Each scene shows the same named points in several views. A view is turned or mirrored, shifted and resized as a whole, has a little noise and may leave points out.
In the rows, 128 means zero.

Scene 1
View 1
Z48: [117 154  98 112 103  99 146 133 121 153 122 138 103 125 158 147 130 128
 123 122 125]
Z477: [122 144  87 122 120 114 151 136 132 159 112 138 113 128 143 139 135 124
 123  99 143]
Z139: [138 123 103 124 151 131 143 130 139 149 136 127 131 150 104 132 167 117
 128  98 156]
Z261: [114 160 111 121 108  89 128 129 124 146 122 152 104 121 164 138 131 135
 135 170 117]
Z412: [141 141 117 133 110  94 159 124 156 153 107 157 121 122 134 131 156 107
 118 160 142]
Z550: [121 137  91 123 146 130 132 137 126 152 125 130 123 142 132 132 140 136
 138  94 145]
Z750: [ 98 160 103 124 144 115  93 133 106 137 134 139 109 139 158 130 120 164
 160 147 120]
Z263: [104 144 103 126 179 141  84 133 111 136 147 127 122 159 127 123 139 167
 167 126 135]
Z990: [139 124 100 123 143 127 152 131 140 151 130 128 129 146 109 134 164 114
 125  92 157]
Z295: [104 154 122 128 167 120  74 126 112 128 149 142 116 152 138 121 138 167
 172 176 120]
Z853: [112 142  79 125 152 140 131 141 120 153 120 127 121 145 137 132 131 144
 144  75 147]
Z179: [123 142 105 137 148 121 126 130 140 147 120 147 124 136 130 124 146 135
 143 139 145]
Z140: [139 116  94 145 183 156 140 135 157 152 120 132 148 156  89 114 167 126
 142  77 180]
Z389: [117 146 102 121 134 114 129 131 124 148 124 139 113 135 142 136 137 134
 136 126 135]
Z552: [129 148 105 123 113 100 148 128 135 151 118 147 112 125 143 139 143 119
 125 137 134]
Z765: [126 140  92 114 119 114 153 135 130 155 120 132 113 133 138 141 142 120
 122 102 141]
Z767: [138 118  95 142 168 145 146 135 154 156 117 135 141 148  98 120 164 122
 137  87 172]
Z62: [184  81 119 171 196 157 175 122 210 154 110 145 181 156  32 100 221  83
 124 100 217]
Z334: [131 130 102 146 158 132 137 131 153 152 109 147 136 138 114 118 154 127
 141 119 163]
View 2
Z334: [134 124 124 125 144 112 139 143 160 140 147 115 136 134 137 123 115 111
 143 140 121]
Z62: [171  83 186 142 190 126 144 175 229 174 165  88 149 193 148 120  99 118
 132 148  88]
Z990: [124 119 140 142 139 137 138 133 140 140 139 104 147 143 132 128 108 127
 135 129 122]
Z750: [106 150  86 121 110 103 126 140 101 130 141 134 125 100 137 132 132 127
 168 149 133]
Z48: [113 153 115 133  99 135 141 117 116 126 122 123 140 106 130 131 119 118
 125 130 151]
Z295: [108 151  89 118 114  94 122 167 107 144 153 138 120 105 149 134 141 140
 184 169 122]
Z261: [118 169 111 125  85 121 138 138 119 134 125 137 132  94 142 131 133 117
 132 149 154]
Z412: [139 155 144 130 102 131 147 143 161 146 126 125 138 117 144 127 126 110
 111 149 149]
Z477: [122 132 121 132 130 129 142 116 136 126 131 112 143 126 126 124 107 111
 127 122 136]
Z765: [117 137 127 137 121 137 141 119 128 127 129 113 145 123 129 129 112 120
 126 127 139]
Z263: [104 128  90 125 139 100 121 151 104 136 156 124 129 122 138 132 126 139
 186 149 110]
Z140: [132  97 131 135 175 115 135 141 160 142 158  99 143 158 132 122 102 121
 153 131 102]
Z552: [124 150 126 131 105 132 142 130 136 134 126 124 137 112 138 130 123 116
 123 139 146]
Z767: [132 107 133 134 160 121 138 139 159 140 150 102 144 150 131 124 104 120
 143 130 113]
Z550: [115 125 114 133 139 122 134 125 126 128 140 112 140 128 129 128 113 124
 147 127 126]
View 3
Z261: [138 120 125 162 135 127 147 163 148 130 124 133 153 119 125 126 142 132
 126 139 156]
Z140: [108 136 133 115 142 118 143  97 128 136 126 107 105 114 130 133 133 129
 113 113 111]
Z295: [149 108 111 162 142 127 153 116 149 131 118 125 144 114 114 133 135 175
 122 143 147]
Z552: [124 129 130 147 137 125 140 156 142 132 128 128 140 119 130 128 141 118
 124 131 143]
Z412: [125 128 125 140 133 123 143 154 149 132 122 131 143 106 134 131 154 100
 126 131 141]
Z389: [125 127 131 149 139 124 143 144 139 132 128 123 135 124 125 128 133 137
 119 130 141]
Z48: [124 131 135 156 138 125 136 168 137 131 131 127 142 130 129 126 131 128
 122 132 147]
Z853: [115 135 144 143 141 121 144 131 122 133 134 112 118 133 124 122 122 148
 114 118 133]
Z62: [100 140 118  80 140 115 139  71 143 138 117 107  96  82 145 149 160  82
 117 106  84]
Z550: [117 132 133 139 142 122 139 128 132 134 130 113 121 125 127 130 127 139
 117 123 127]
Z750: [140 116 126 164 140 125 152 137 138 131 124 125 142 125 115 125 129 167
 120 138 153]
Z263: [135 117 121 153 145 124 149 109 136 133 124 114 128 124 116 131 123 176
 117 132 135]
Z477: [114 137 141 140 138 122 141 148 129 133 132 120 125 127 130 124 133 121
 117 121 136]
Z765: [115 135 136 144 139 123 134 154 134 133 132 121 130 128 131 128 130 124
 120 125 135]
Z179: [129 124 128 142 138 123 150 127 140 132 123 123 132 114 125 128 141 134
 119 129 138]
Z767: [112 136 133 120 141 120 142 111 131 135 128 111 111 115 132 132 135 123
 114 115 116]
Z990: [109 136 129 129 142 121 130 131 136 134 130 115 119 120 133 136 131 121
 119 121 117]
Z139: [112 133 125 130 143 123 130 125 139 134 128 114 119 118 132 138 132 126
 119 123 118]
View 4
Z767: [138 182 149 126 138 115 125 144 140 138 130 107 119 132 123 126 137 124
 127 153 129]
Z412: [123 123 139 130 125 141 108 115 142 116 131 140 141 163 101 136 136 138
 107 121 118]
Z295: [100 134 131 130 147  86 169 154 159 101 145 135 126 119 125 110 114 176
 108  74 132]
Z477: [125 144 126 153 129 137 127 155 139 135 131 118 140 150 127 130 147 124
 116 136 119]
Z853: [121 160 122 154 135 118 148 179 144 140 135 109 135 132 143 121 145 128
 121 131 123]
Z990: [131 162 131 131 135 120 114 159 135 125 125 115 128 144 117 127 138 122
 128 149 136]
Z750: [101 126 119 150 139 106 165 166 155 115 144 131 138 129 136 115 129 162
 107  83 124]
Z552: [121 128 126 140 128 132 117 143 142 116 130 134 142 157 111 130 137 135
 113 123 123]
Z263: [110 158 128 137 148  87 168 177 153 119 140 119 124 113 137 111 122 159
 119  99 135]
Z140: [141 198 154 122 140 106 130 149 139 142 130 102 112 124 126 122 137 125
 132 157 133]
Z179: [118 142 139 131 136 115 138 135 150 118 138 130 130 138 117 123 128 148
 111 110 125]
Z334: [131 166 149 129 135 119 132 132 147 136 138 118 123 135 122 126 136 137
 117 133 120]
Z389: [114 134 123 146 133 121 136 159 146 120 134 128 138 144 124 123 137 140
 112 114 123]
Z261: [105 102 117 151 128 131 135 142 151 109 138 144 149 155 116 127 133 153
 101  91 116]
Z62: [168 229 195  78 139 109  87  92 131 140 124 101  90 130  89 133 128 116
 140 192 140]
Z139: [130 164 135 126 137 113 116 157 136 120 127 114 125 141 116 125 135 128
 126 144 138]
Z550: [121 154 126 145 135 119 137 167 144 130 132 116 134 137 132 123 140 131
 121 130 126]
View 5
Z48: [130 141 127  96 142 117 111 131 117 172 142 163 123 166 124 135  93 112
 125 114 126]
Z263: [108  99  98 134 109  97 126 159 116 133  90 112 105 112 100 174 116 157
  72 142 163]
Z389: [115 126 118 116 133 113 125 140 117 153 131 147 116 147 111 143 107 123
 115 111 131]
Z62: [  4 105 143 219 130 119 242 161 137  85 147 165 115 110  44 150 211 103
 172  32  98]
Z139: [ 79 127 131 146 133 112 164 140 130 147 130 166 124 124  86 156 136 127
 145 106 128]
Z550: [ 91 122 125 134 135 102 138 140 122 168 125 150 110 140 103 155 122 130
 117 120 138]
Z334: [ 78 111 124 150 131 108 158 151 118 132 133 140 105 145  95 144 142 114
 113  85 122]
Z853: [ 83 116 129 137 136  90 138 138 117 187 122 143 100 146 106 163 124 137
 106 133 147]
Z261: [153 135 113  85 131 127 102 142 110 133 136 145 126 161 129 124  85 108
 108  99 121]
Z477: [ 92 130 134 128 148 103 137 134 118 178 143 162 110 162 108 143 122 112
 127 106 126]
Z750: [138 115 101 102 120 111 103 149 110 139 108 122 112 138 120 151  91 137
  78 130 149]
Z990: [ 76 127 135 142 138 109 162 135 129 158 134 170 121 132  91 155 135 123
 148 104 125]
Z140: [ 44 108 131 179 132  97 184 150 126 147 125 145 102 121  77 166 165 129
 125  98 132]
Z179: [107 117 118 129 128 115 136 150 114 129 128 138 114 141 105 142 122 120
 106  95 128]
Z765: [103 138 132 117 145 110 136 129 122 174 141 168 120 152 109 144 114 116
 136 109 124]
View 6
Z140: [152 158  99 148 132 123 164 132 123 164 141 115 149 175  96 116 135 120
 100 113 117]
Z48: [147 146 131 161 143 125 142 154 107 124 118 172 102  91 165 115  92 135
 117 116 147]
Z550: [150 148 118 162 138 127 153 152 107 148 133 144 134 128 129 111 107 125
 121 119 134]
Z750: [146 134 159 155 172 147 148 187 101 151 123 142 115 105 142 126 100 117
 148 147 161]
Z552: [148 151 131 147 147 123 144 150 117 124 115 162  92 112 158 122 106 135
 104 115 145]
Z412: [146 161 127 132 153 120 149 140 133 117 104 158  74 125 158 132 121 140
  85 109 148]
Z62: [157 181  78 110 124 100 169  97 162 166 123  97 125 237  77 135 175 134
  40  92  99]
Z765: [149 149 118 160 133 119 146 143 110 133 126 162 117 113 148 110 102 133
 108 110 132]
Z334: [149 160 116 146 148 132 162 145 129 141 128 127 117 151 120 125 133 127
 104 119 140]
Z477: [145 154 110 164 134 125 153 139 112 126 134 155 120 119 140 108 110 131
 109 109 137]
Z767: [151 158 102 148 131 121 160 133 123 152 137 126 138 163 109 118 130 125
  98 111 122]
Z990: [153 152 112 147 128 111 147 134 117 152 128 146 129 142 127 115 113 131
  93 107 119]
Z853: [148 146 114 173 133 133 156 152 100 148 146 141 147 123 123 104 106 120
 132 122 134]
Z295: [151 130 175 136 183 147 144 202 109 174 112 125 111 125 130 140 110 112
 143 159 159]
Z263: [153 131 151 151 163 141 147 186 103 181 132 122 142 134 115 124 109 111
 146 149 142]
Z389: [148 145 135 154 149 130 147 159 110 141 121 150 111 115 144 119 107 130
 120 124 145]
Z179: [148 151 132 145 155 134 155 159 120 144 122 137 109 134 132 127 122 126
 114 128 148]
Z139: [156 151 116 143 132 111 146 140 118 160 125 141 130 149 123 118 117 129
  95 110 118]

In a view up to two points have been moved. Name them for each view, in the order of its rows, or write none.
view 1 | Z477
view 2 | none
view 3 | Z550
view 4 | Z552, Z179
view 5 | Z263
view 6 | none

Scene 2
View 1
Z465: [122 129 127 134 116 122 130 123 141 133 130 131 141 125 129 117 144 160
 131 115 124]
Z318: [139 130 120 129 134 118 134 137 137 120 116 117 134 120 138 118 146 143
 137 113 136]
Z386: [104 133 113 146 118 110 130 123 132 121 118 121 112 109 135 143 124 136
 116 125 137]
Z872: [133 156 130 139 145 129 158 139 133 115 133 132 129 122 142  95 124 128
 120 133 133]
Z483: [129 146 124 138 134 118 144 130 134 119 123 123 128 119 143 116 129 138
 128 121 137]
Z682: [119 139 116 141 135 119 142 137 132 113 119 122 112 111 136 124 125 126
 115 131 139]
Z797: [125 131 116 136 135 121 137 140 136 116 118 122 119 113 132 121 135 132
 119 126 136]
Z401: [122 114 112 132 128 121 125 143 140 119 115 120 119 111 121 126 147 138
 120 124 133]
Z616: [140 139 123 130 140 124 144 140 136 117 123 122 132 121 138 107 140 137
 131 120 136]
Z63: [122 126 117 136 128 120 132 137 137 120 121 123 123 115 129 123 140 140
 121 123 133]
Z497: [125 150 129 141 132 123 149 129 134 121 132 131 130 123 140 108 126 140
 124 126 132]
Z659: [118 119 115 134 129 124 130 142 139 120 121 125 120 113 121 121 142 138
 116 128 130]
Z426: [133 136 125 132 134 125 142 136 138 122 126 126 134 123 133 106 140 143
 128 121 131]
Z995: [113 119 110 138 132 122 131 147 136 113 117 121 107 106 120 127 135 126
 106 134 135]
View 2
Z386: [113 120 131 127 119  91 150 136 143 128 110 155 129  94 126 144 142 109
 116 140 100]
Z797: [116 131 121 134 131 115 132 149 124 130 126 139 140 112 125 130 132 114
 120 144 118]
Z659: [123 133 121 136 121 112 135 149 127 123 135 153 146 113 131 133 132 115
 114 133 130]
Z401: [125 129 114 141 119 120 137 146 134 124 136 153 147 113 135 135 125 117
 106 132 124]
Z318: [124 137 104 141 121 124 119 149 138 138 118 122 137 117 117 134 116 131
 123 135 120]
Z465: [132 149 114 134  99  97 120 149 146 132 115 142 133 110 115 145 122 138
 135 113 139]
Z426: [124 147 115 134 123 113 116 156 124 136 122 128 137 118 115 130 127 128
 136 135 135]
Z872: [112 150 130 122 143 104 112 163 102 140 118 117 131 117 107 118 142 117
 153 155 136]
Z995: [115 122 131 133 136 113 148 147 117 120 140 161 148 110 138 129 141  98
 106 147 119]
Z682: [109 127 128 128 138 107 137 147 120 132 120 139 136 106 123 129 141 107
 124 153 111]
Z483: [115 138 120 129 129 106 121 150 127 139 110 122 129 110 112 131 133 122
 137 146 118]
Z616: [120 144 112 135 131 121 114 155 122 138 121 118 137 119 113 126 125 127
 135 143 129]
Z63: [122 134 118 135 120 112 133 147 132 129 125 145 141 112 126 135 130 120
 119 134 123]
View 3
Z659: [138 141 134 126 142 148 126 109 140 129 131 149 156 147 121 132 120 135
 138 116 118]
Z63: [139 144 133 126 132 149 132 115 143 126 145 151 145 152 115 131 123 141
 134 112 114]
Z872: [152 137 121 168 111 117 112 128 156 121 155 108  98 115  96 112 129 158
 151 124 117]
Z995: [147 137 136 127 140 138 113 111 135 128 115 163 166 121 154 123 118 144
 127 129 112]
Z386: [154 162 125 124 110 175 129 108 140 126 151 175 159 138 142 128 119 167
 130 108  76]
Z797: [143 142 133 132 126 138 129 123 144 125 145 149 140 139 123 126 124 146
 126 119 113]
Z483: [148 147 126 147 106 134 134 133 152 120 169 134 110 142  99 123 129 160
 129 113 107]
Z401: [134 140 141 114 144 147 135 116 139 128 132 159 161 157 127 136 121 130
 125 116 122]
Z616: [138 138 134 141 123 125 135 135 150 121 159 125 111 151  93 125 130 141
 130 116 127]
Z426: [138 141 130 142 128 137 133 123 149 124 156 124 119 154  88 129 127 139
 144 112 123]
Z497: [151 149 118 154 113 144 123 118 152 123 162 121 111 134  93 121 126 158
 153 111 105]
Z465: [135 155 124 130 134 176 144 101 146 128 162 131 136 181  76 140 125 134
 162  93 110]
Z682: [153 145 129 139 113 137 119 124 144 123 145 152 137 121 134 120 122 161
 125 123  99]
View 4
Z483: [116 107 112 130 141 129 111 136 143 146 127 140 145 136 145 112 127 119
 124 113 103]
Z995: [118 115  87  98 104 129 115 130 109 118 169 140  85 134 119 107 126 117
 125 123 105]
Z465: [102 122 133 166 146 134 148 121 134 136 125 140 136 111 118 115 106 150
 137 113  97]
Z682: [115 104  92 109 126 135 106 139 127 134 146 143 116 145 139 109 128 111
 118 118 104]
Z872: [134 119 117 114 140 127  75 132 147 145 124 159 155 138 145 139 122 104
 136 133  96]
Z318: [119 118 127 139 131 109 130 127 138 152 134 124 143 117 136  95 132 129
 136  98 113]
Z659: [115 122 109 123 116 124 128 123 117 127 154 138 106 121 117 107 118 131
 135 117 102]
Z63: [113 117 110 129 125 125 130 129 125 134 146 135 115 125 124 103 122 131
 129 112 106]
Z497: [119 112 116 134 147 138 103 133 142 142 123 153 146 134 139 129 117 119
 130 127  95]
Z426: [124 125 127 136 134 118 114 124 138 144 130 142 144 120 130 117 121 127
 141 116 102]
Z797: [119 114 105 117 122 123 116 132 127 135 148 136 119 132 131 105 127 120
 128 113 106]
View 5
Z483: [119 110 127 149 127 145 129 112 120 127 129 116 128 132 151 126 135 153
 122 113 139]
Z659: [127  99 128 142 116 144 129 113 138 130 134 127 133 120 137 134 137 122
 117 120 132]
Z426: [128 117 120 146 129 140 132 118 122 129 125 125 124 125 140 128 134 138
 130 119 136]
Z318: [114 117 127 149 126 137 141 121 117 128 127 122 116 122 132 143 132 140
 120 111 135]
Z465: [125 113 107 148 133 131 145 117 139 148 143 127 129 126 124 131 130 143
 135 112 133]
Z797: [120 101 133 144 117 147 127 112 130 124 130 121 130 123 144 135 137 133
 112 117 134]
Z497: [129 112 119 147 131 146 125 111 124 129 130 118 134 134 153 115 136 152
 131 118 139]
Z616: [125 120 127 148 127 142 131 119 114 121 120 122 120 125 144 130 135 139
 127 119 137]
Z63: [120 100 128 144 118 142 134 113 135 131 136 124 130 122 136 137 135 131
 115 115 133]
Z401: [119  96 133 142 112 142 135 115 139 131 135 128 129 115 129 146 135 117
 110 117 130]
Z682: [118  92 137 143 114 152 122 106 134 123 135 117 138 128 154 130 138 139
 107 116 136]
Z872: [136 118 125 146 129 152 115 112 113 117 117 117 132 134 164 107 140 146
 132 127 142]
Z995: [124  83 143 137 104 155 119 106 144 123 135 124 141 118 147 137 141 114
 102 123 130]
Z386: [109  80 133 147 113 148 130 102 148 137 150 113 142 129 147 136 136 150
 101 105 135]

In a view up to two points have been moved. Name them for each view, in the order of its rows, or write none.
view 1 | Z995
view 2 | none
view 3 | Z483
view 4 | none
view 5 | Z659, Z682

Scene 3
View 1
Z865: [161 161 132 125 147 132 114 152 134 117 117 128 110 136 120 126 122 122
 143 132 113]
Z358: [150 159 150 125 135 126 138 147 140 131 106 125  91 135 108 117 117 139
 108 144 113]
Z941: [168 105 150 105 123  98 121 114 160 173 113 155 128 138 125 138  96 159
  76 143  87]
Z688: [166 145 145 113 129 130 114 142 144 145 110 140 100 134 110 130 115 140
 104 132 109]
Z495: [142 163 137 121 177 122  82 153  96 102 119 139 117 158 113 108 110 131
 168 144 113]
Z29: [152 120 135 118 162  89 119 120 134 128 128 150 159 148 154 120  95 140
 134 155  87]
Z290: [138 159 140 142 175 100 150 141 124  92 117 120 138 146 151  95 108 125
 159 164 103]
Z942: [179 136 118 114 148 125  84 145 137 125 137 152 145 136 142 153 113 114
 153 118  99]
Z744: [166 151 125 134 144 119 149 147 156 112 128 125 141 127 156 131 118 106
 143 138 103]
Z897: [177 151 124 130 131 126 143 146 164 121 129 129 137 120 154 142 123 104
 137 126 101]
Z951: [184 132 117 120 134 120 119 139 163 130 135 145 153 125 159 156 116 105
 141 120  96]
Z848: [156 124 135 115 160  98 112 126 133 128 126 149 150 145 143 122  98 136
 137 149  93]
Z668: [130 145 162 120 162 101 118 130 113 127 102 135 105 157 103  91  98 168
 117 168 103]
Z344: [129 150 155 113 175 107  82 139  88 120 107 145 106 166  96  95  97 161
 138 161 107]
View 2
Z668: [128 123 133 154 122 125 115 106 130 133 129 171 130 136 119  95 145 123
 126 133 154]
Z688: [118 132 115 126 130 131 133 122 136 124 135 158 113 136 127 126 133 121
 130 126 150]
Z344: [127 116 144 168 127 134 113  89 129 122 133 160 143 135 108  96 158 121
 136 126 153]
Z865: [131 122 121 139 132 124 136 109 123 114 140 138 129 119 112 126 132 130
 145 134 130]
Z941: [113 131 122 122 141 155 122 141 140 144 123 157 102 149 142 129 143 109
 118 137 152]
Z290: [152 118 130 151 140 119 116 119 111 135 127 137 130 112 112 105 128 134
 137 162 113]
Z848: [136 117 137 146 147 145 114 124 121 135 124 137 124 130 123 117 147 118
 132 151 129]
Z744: [144 125 117 130 143 124 130 131 115 127 131 130 119 113 121 129 119 133
 140 156 110]
Z358: [129 132 112 129 126 116 135 120 129 127 135 157 118 126 123 116 122 132
 132 137 140]
Z951: [134 122 121 125 153 146 135 137 120 123 129 116 112 120 126 147 132 122
 143 150 112]
Z942: [128 115 133 139 153 152 131 120 122 115 135 115 125 123 118 143 147 119
 150 139 120]
Z897: [139 125 114 123 144 129 137 135 119 124 133 125 114 115 123 139 120 130
 142 150 111]
Z29: [135 116 139 148 150 147 111 130 121 141 120 138 120 131 125 115 146 117
 130 155 127]
Z495: [134 113 142 164 135 129 123  89 117 112 138 140 147 121 101 108 150 130
 147 130 130]
View 3
Z942: [163 112 110 135 164  97 122 123 100 134 134 143 107  91 108 131 131 100
 135 172 134]
Z951: [154 112 114 143 176  91 142 135 111 141 136 126 119 107  99 153 114 101
 137 162 138]
Z848: [143 111 116 110 137 104 138 136 130 117 124 149 100  97 108 149 138 115
 131 152 146]
Z358: [127 123 134 119 152 121 138 113 138 113 129 116 128 120 154 108 123 137
 125 153 162]
Z941: [123  90 140  98 138  88 159 101 137 117 155 117  85 116 125 160 107 128
 153 148 167]
Z688: [132 112 134 118 155 105 138 100 124 120 144 115 111 115 148 116 115 128
 136 160 161]
Z897: [146 122 115 148 183 103 145 139 122 137 130 120 137 121 112 138 112 111
 126 157 142]
Z744: [142 129 114 140 174 116 147 160 138 130 114 132 147 120 111 137 124 117
 117 147 144]
Z495: [153 126 110 114 134 124 105 129 115 107 107 161 117  84 137  97 161 121
 114 168 143]
Z29: [142 107 116 104 135 102 144 143 135 118 122 151 102  99 100 159 138 115
 133 148 148]
Z865: [146 127 119 132 160 116 124 124 119 122 123 130 130 106 138 105 131 121
 122 163 146]
Z344: [138 117 122  81  97 126 108 113 131  89 109 166  94  81 154  97 169 136
 120 162 160]
View 4
Z290: [128 186 186 110 135 148 150 109 162 132 149 165 139 126 130 125 126 119
 119 134 119]
Z668: [113 151 141 130 124 147 150 115 131 140 151 191 152 147 142 122 116 106
  58 153 117]
Z848: [109 140 166 139 145 126 147 107 138 144 124 180 133 120 145 139 137 143
 103 134 148]
Z344: [102 158 164 147 118 142 155 132 126 140 147 178 170 157 135 126 130 125
  48 157 124]
Z897: [143 157 156 118 145 157 141 104 144 118 111 155 123  95 137 136 149 109
 152 140 145]
Z29: [113 150 173 129 146 125 148  98 150 150 132 183 126 123 145 138 123 142
 108 127 140]
Z688: [128 130 124 136 130 160 142 114 117 122 112 173 140 114 144 132 144 102
  97 159 143]
Z941: [116 100 113 136 149 131 137  90 121 146 113 205 114 111 161 142 122 118
  94 138 151]
Z951: [132 145 162 129 149 144 139 104 144 128 102 157 122  91 141 144 156 130
 153 135 159]
Z358: [134 148 124 125 127 166 146 114 127 120 127 174 144 122 139 123 132  86
  94 159 127]
Z744: [141 169 165 112 144 154 144 103 153 122 122 157 125 103 136 131 138 110
 145 137 136]
View 5
Z942: [151 111 139 118 154 121 113 120 120 149 174 166 124 184 147 103 106 153
 137 144 126]
Z688: [127 119 137 150 122 110 125  91  85 141 145 138 122 158  88 126 145 139
 135 126 116]
Z951: [140  86 148 107 153 125  99  91 118 158 177 162 115 195 147 100 106 176
 134 123 135]
Z344: [153 187 104 148 143 135 144 137 114 116 127 170 139 115  91 147 122  94
 134 151 106]
Z848: [134 135 125 109 154 146  85 115 125 144 143 178 132 136 113 114 119 136
 135 131 130]
Z668: [131 159 114 143 134 135 119 109 101 129 123 159 134 113  72 141 138 112
 133 132 115]
Z744: [136  99 131 108 147 153 107  64 116 138 139 165 118 170 124 122  95 170
 123  99 132]
Z495: [164 161 109 134 149 138 160 128 121 114 137 175 133 150 126 147  91 117
 131 144 106]
Z865: [146 120 125 136 135 129 143  89 105 126 143 153 122 169 114 134 104 143
 128 120 113]
Z290: [144 134 109 101 156 174 110  78 132 122 119 186 127 143 119 140  82 148
 123 102 128]
Z897: [132  87 137 110 145 139 105  64 107 145 151 157 114 184 124 116 101 176
 129 103 133]

In a view up to two points have been moved. Name them for each view, in the order of its rows, or write none.
view 1 | Z290
view 2 | Z688, Z358
view 3 | Z744, Z344
view 4 | Z848
view 5 | Z951, Z668
